Each row is a point on a tangle of strands that fork, close into loops and nearly touch. The rows are in no order.
Two points are linked if the straight distance between their rows is under 43.5. Some points are linked to none.
Mabat: [-13   4 -26   9  18 -11  -6 -14  -3 -12  -1  19  -4  11  -3  -1  -1 -12
   9  13  -4   5]
Vesim: [  4  -3   6 -18   5   6   5   2   8  -6 -19  -4   3   5  31   0  -9  20
 -28   0   9  10]
Boti: [  7  18 -18   7   0   9   1  14   0   3  -4 -23  16  29  -5 -11  -2  -4
  29 -15  18  -9]
furof: [  7  13 -28   4  -4 -10   8  15   2   9   0 -17   7  22  -7  -8  -4 -12
  19 -15  27  -6]
nugaf: [  9   1 -14   1  12 -14 -13 -16  16  -3  -5   8  34   5  17  10  -4   5
  -5  -2   0   2]
zodek: [ 18  11   3  12   0 -10  -5   4   6 -16   3   9  19   3 -10  -2  18 -17
  14  -4   4  -2]
Nokis: [  3   5   7 -11  -3  -6   1   0 -20   3 -10 -19  21   8  -9 -17   3   0
 -15   3   5  20]
fosa: [ -3 -20   0 -12   0  -4  16   1  -2  -4  14  11  -4  -3 -17 -24  -5   4
 -17   4 -13  -5]
rumes: [  2  18 -17   2   1  18  -7   8  -8   7 -10  -6  22  17 -11 -10   3   1
  18  -7   3   0]
garo: [  2 -14  28   4 -12 -12   1   1   4  17   7 -32 -10 -20  -1  11   0   0
  -4 -12   1  11]
Ves: [  6 -10  20  19  -7 -19 -16 -14   3  -5  17  -1  -8 -19  -5   6   8  -9
  24   3 -13 -17]
buziv: [-25  -1 -12  -2  -2   7 -14  -7  -7  15   8  -2 -20 -21 -12   9  -9  -4
   8  -1  -2   0]
Ror: [  5   5  -2 -11   6  15   9  12  13  -4   2  22  22  -4   9   9  -3  18
 -14  -9 -10  -1]
gom: [ -6   7 -16  -1   0  -2  11  14 -10  -2  -1   2  -1  19   0 -13   3  -2
  -9   7   0   2]
Deger: [-14  -8   4  16   6   0 -19  -8   1  -7  16   7   7  -7   0   3  10  -7
   3   0 -26 -17]
losus: [ 20  -6  25  -7 -17 -14  22  17  -9 -11   6 -11   1  -5  -2 -10   8 -12
 -19  -3   8   8]
mogu: [  8  23  14   5   9  19 -13  -4 -10 -20 -20  14  13   4   6   7  16   2
  -3  11  -9  15]
rof: [ -7 -20  -4 -14   5  -4  21  -4   0   5   5   2 -15   1  -5  -2 -14   0
 -16   0  -6   8]
Rolir: [ -4 -10   4  -2  -8 -21   0   3   6  -1   2   0  -9   0  13 -23   0   4
 -21   4  15 -13]
gunon: [ -8 -14  -8 -14  -8  -3  15   1  -2   9   4   2 -33  -1 -10  -8 -13   4
  -4   6   4  -3]
tul: [-12 -13  -1  14  12  -6  -2  -2   5 -15  22  16   8   0  11   6   4  -9
  -7  -1 -31 -18]
zadas: [  0  -5  24   3  -7  -3   3  12   0  10  -9 -32 -10  -8  12  16   4  -2
 -12 -11   8  20]
sok: [ -3  -7  21 -16   1  24   9   3 -15  -7 -10 -16  -1   3   6  -8  -2   9
 -16   0  -8  15]
guk: [ -5 -19 -17   8  13 -11   2  -2  13 -10  25   6  21   4   2  -1  -8 -10
   1 -17 -19 -14]
taf: [  1  10  19   3 -20   3 -14  10 -14  19  -2 -31  11  -1 -11  -3  13   2
   6  -6   8  -7]
bopo: [ -4  15   7   1 -11   2 -27  -6  -6  13 -12  -5  -8  -4   0  -2   5  10
  16   8  13 -14]
zaf: [-19   4 -23  -1   1  -2  -9   2   2  16   2   7  -3  -7 -20   2  -2  -7
   2  -8   3   5]
sele: [ 17   2  -2  -3  -6  14  -7 -14  -2   3   0   9  -3   3 -16  -7   0   7
  32   9  -3 -14]
Verov: [-11   2   4   2  -6  12   8  23  -3   7  -5 -16 -17   3   3  18   3  -8
 -12  -9   3  14]
gadu: [-16  -8  15   1   8  18   4  -5 -22   2  -4 -30 -16   2   7   2  -5  -1
  -9   7  -9  21]
Pum: [  9 -15   6  20  -2 -28  -4 -18   3  -8  22  -6  -6  -9  -3   4   0 -20
  29   3  -7  -7]
Mef: [ -7  -1  -5  -3  10 -13  -2  -2  16  -8 -12  12   1   1  28  10  -3  10
 -29   2   7   5]
nas: [  6   9   0   5  -7  11  -3  12  17   5  -1  26  -6  -4   6  -2   8  19
   0   2   6 -28]
guken: [ 21   8 -10   0  -7  -4  25   7   3  -4  -2  19  -3  20  11 -23  -5   8
 -11  20  20 -12]
Sekap: [  1  -6   0  -6  16   2  -7 -18   7  -1  -6   3  24   2  18  14 -10  11
  -9   1 -16   2]
mozel: [  0   8 -24   4  17  -5   0  10  22  -8   4  16  32   3  16  13  -2   4
  -1 -14  -2   1]
Gur: [ -3  14   1   7  -1   0 -19 -12   1  12 -17  -6 -16  -5   9  31   0  -1
  16   4   9   9]
kup: [  1  -4 -12   1  23 -18   9 -20   7 -20  -2  29   1   4  -2   5   0 -13
  -8  11  -4  17]
bak: [  5   1 -25  -5 -13  -9   8   9   1  20   4 -12   1  10 -14  -7 -12  -4
  15  -7  19  -7]
feb: [ -6   4 -17   6   2   8   1   6   8   5   4  16  -4  -5 -18   6   5 -10
  12  -7  -2  -2]
tup: [ 10   6  14 -14   6  22   9   1   5 -15  -7  21   9  -5  10  16  -1  12
 -13  -2 -16   8]
bem: [-29  -4   3  14  25  -7 -19 -29  -8  -2  11   5 -25 -27   5  17   0 -11
  -2   9  -9   2]
Befi: [ 11   2  -8  10  -7  -7  -4   1  21   2   5  20  -7  -8 -10   9   7  -6
  17  -4   9 -15]
Sote: [  0   0  23   1 -12  18  -7   6 -19  17  -2 -32   3  -9 -14   3   5   0
   6  -4  -7  16]
zuzu: [  4  20   9  -8 -10  11 -10  -1  -2  11 -20   5  -5   2  -4 -13  10  21
   1   9  18 -14]
Suke: [ -4   2  -7  -5  18  -6   8  -6  13 -15  -7  31  -2  -5   5   8   2   3
 -19   5  -4   9]
fulav: [-13  -8  12  15  -3  -6 -23 -12  -5  -2  16   2  -6 -18 -10   1  10  -7
  12   3 -18 -13]
miz: [  1   8   3  -7  -7  14  -4   8   4   7  -6  13   1   0  -4 -18   7  23
  -7   3   5 -20]
zala: [  8 -18   8  -7  -7 -14  14   5  -7 -11  20   6  11  -3 -15 -27   3  -6
 -17  -1 -13  -7]
tik: [ -6  -6  13  -3  -3 -17  -8   0   5  -1 -18 -16  -5  -3  30 -12   4   8
 -24   1  23   2]
Nomip: [  7  -8  14  -4 -14 -18  20  20  -6  -9  12  -4   3  -3  -7 -25   8  -9
 -24  -4   7  -5]
Fim: [ 13 -19  -2  12  -3 -15   8  -9  13  -8  24   4  -4  -2  -4   3  -6 -18
  19  -4  -8 -16]
Von: [  9   4 -13   6  -6  -4  26  16  -8  -8   8   9  -5  24  -1 -23   1  -4
   0  12   7 -16]
Novis: [  7  11  10  -8   8  15   3   0  -9 -21  -8  12  18   3   7   3   5   5
 -10   4 -16  17]
lik: [ 11   8   3 -10   1   9  12   0  14   3 -20   7 -12   2   7  28  -5   6
  -6   1  10  13]
vizoz: [ -6 -11  19 -17   3  18   6  -1  -4  -6 -23 -12 -11   0  21  -8  -1  16
 -16   0   2   9]
bunu: [  2   1 -12 -11  -8   5  -4  -9  -4   8   1  13 -16   0 -12 -19 -12  12
  26  16  -1 -22]
pim: [  2 -23 -13   1  10  -9   8 -15  10  -5  21   5   8   1  -4  -1 -15  -6
  13  -8 -17 -14]
dek: [-13  -6   6  -7  22  10 -10 -27  -3  -1  -4   4   8  -7  11  13  -5   7
 -13   4 -17   9]
memeg: [ -2 -11   7   4  -6  -8  -2  -4  -2  12   7 -19  -8  -5   4  13  -5  -1
   8  -2  -5   0]
zovef: [ -7   1   4   7  -6  22  -2   6 -22   6   6 -19   1   2 -19  -2   5 -14
  10   0  -9  11]
derim: [ -4  18  -6   7  -6  22  -9  11 -20  12  -4 -12  11  10 -21  -9  13  -6
  14  -3   1   1]
tosib: [ 19   6  -1   3  -7  -2  10   5  14  -5  -6  27 -11   8  15 -11  -1  14
  -7  16  15 -19]
Duv: [  3   5 -21  -3  12   8  10  22  16  -4  11  23  36  -1   5   4  -4   9
   0 -18  -7  -3]
rok: [  3  -1 -12 -10 -13  -9   3  -3   0  15   0  -1 -18  -3 -13  -7 -12   2
  17   5  11  -9]
kezo: [ 10  -1   9 -16  -1 -12  13   6 -14 -11  -6 -12  19   5   4 -11  -2  -1
 -21   1   4  27]
gad: [-13   4  -5  -9   4   8  10  11  10   8 -16   1 -21  -6   1  23  -2   0
 -20 -12  12  22]
Fofi: [  6  11  -9  11  13  12 -20 -14  10 -12   1   3   6  10 -18  -2  -3  -7
  44  -8   4  -5]
Ges: [-10   6 -23  13  15   6  -2   1   5 -11   6  18   3   9  -6   4   1 -11
  15  -3  -7   0]
Mim: [ 12   6   2   7 -10  -4  -3  10  25   2   3  23   4 -13  -3   9  10   3
  -4  -7   9 -18]
dul: [  1  16   1   7 -11   9 -25  -4  -5  12 -10 -13  -6   4  11  12  -1   7
  25   5   3 -11]
reb: [-12  -5  11  -4  -6 -10  -8   2   1  11 -17 -25 -16 -10  12  -2   3   7
 -12  -7  24  13]
fepi: [-17   1   1  -1  -3  22   7   8 -13   6  -8 -14 -28   6   7  11  -5  -2
  -9   3   0   9]
Nav: [-21   0  -7   9   1   5 -24 -17 -11   2  17   1 -15 -22 -11   4  -2 -10
  28   7 -16 -12]
bev: [ 3 -1 -2  3  0  2 -2 -5  7  6 -5 -3 -6  0  7 26 -5 -3  7 -2 -2  3]
nif: [ -3 -11   6   1 -10 -15  -1   2   1   5   8 -12  -8  -2   8  -6  -4   2
 -10   1   3  -8]
Fuv: [ -1   3  13   2  -8 -10 -13  -3 -16   7  -1 -25  19   4  -5 -17   6   3
  -1   4   1   1]
vosag: [ 18  -3  17 -16   7   5  11 -17 -10  -4 -12  -5   3  -2 -12   2  -4   2
  -2   9  -4  33]
zunuk: [ 14  -5  10  -6  -4 -11  30  14 -14 -11   7 -16   3   6   2   6  -2 -17
 -12  -2  -1  28]

A tip is a point with one link. Name the tips that can be reached along the links from each point below, in the order of the rows.
zadas -> gom
Nomip -> sele
Sekap -> mogu, dek

A piece is all that can be reached along the links. How many separate loops has the piece of each point below (a circle has one, a figure eight two, a Y none), and how many tips (points with one link)?
bopo -> loops 4, tips 1
mogu -> loops 0, tips 2
bunu -> loops 1, tips 1
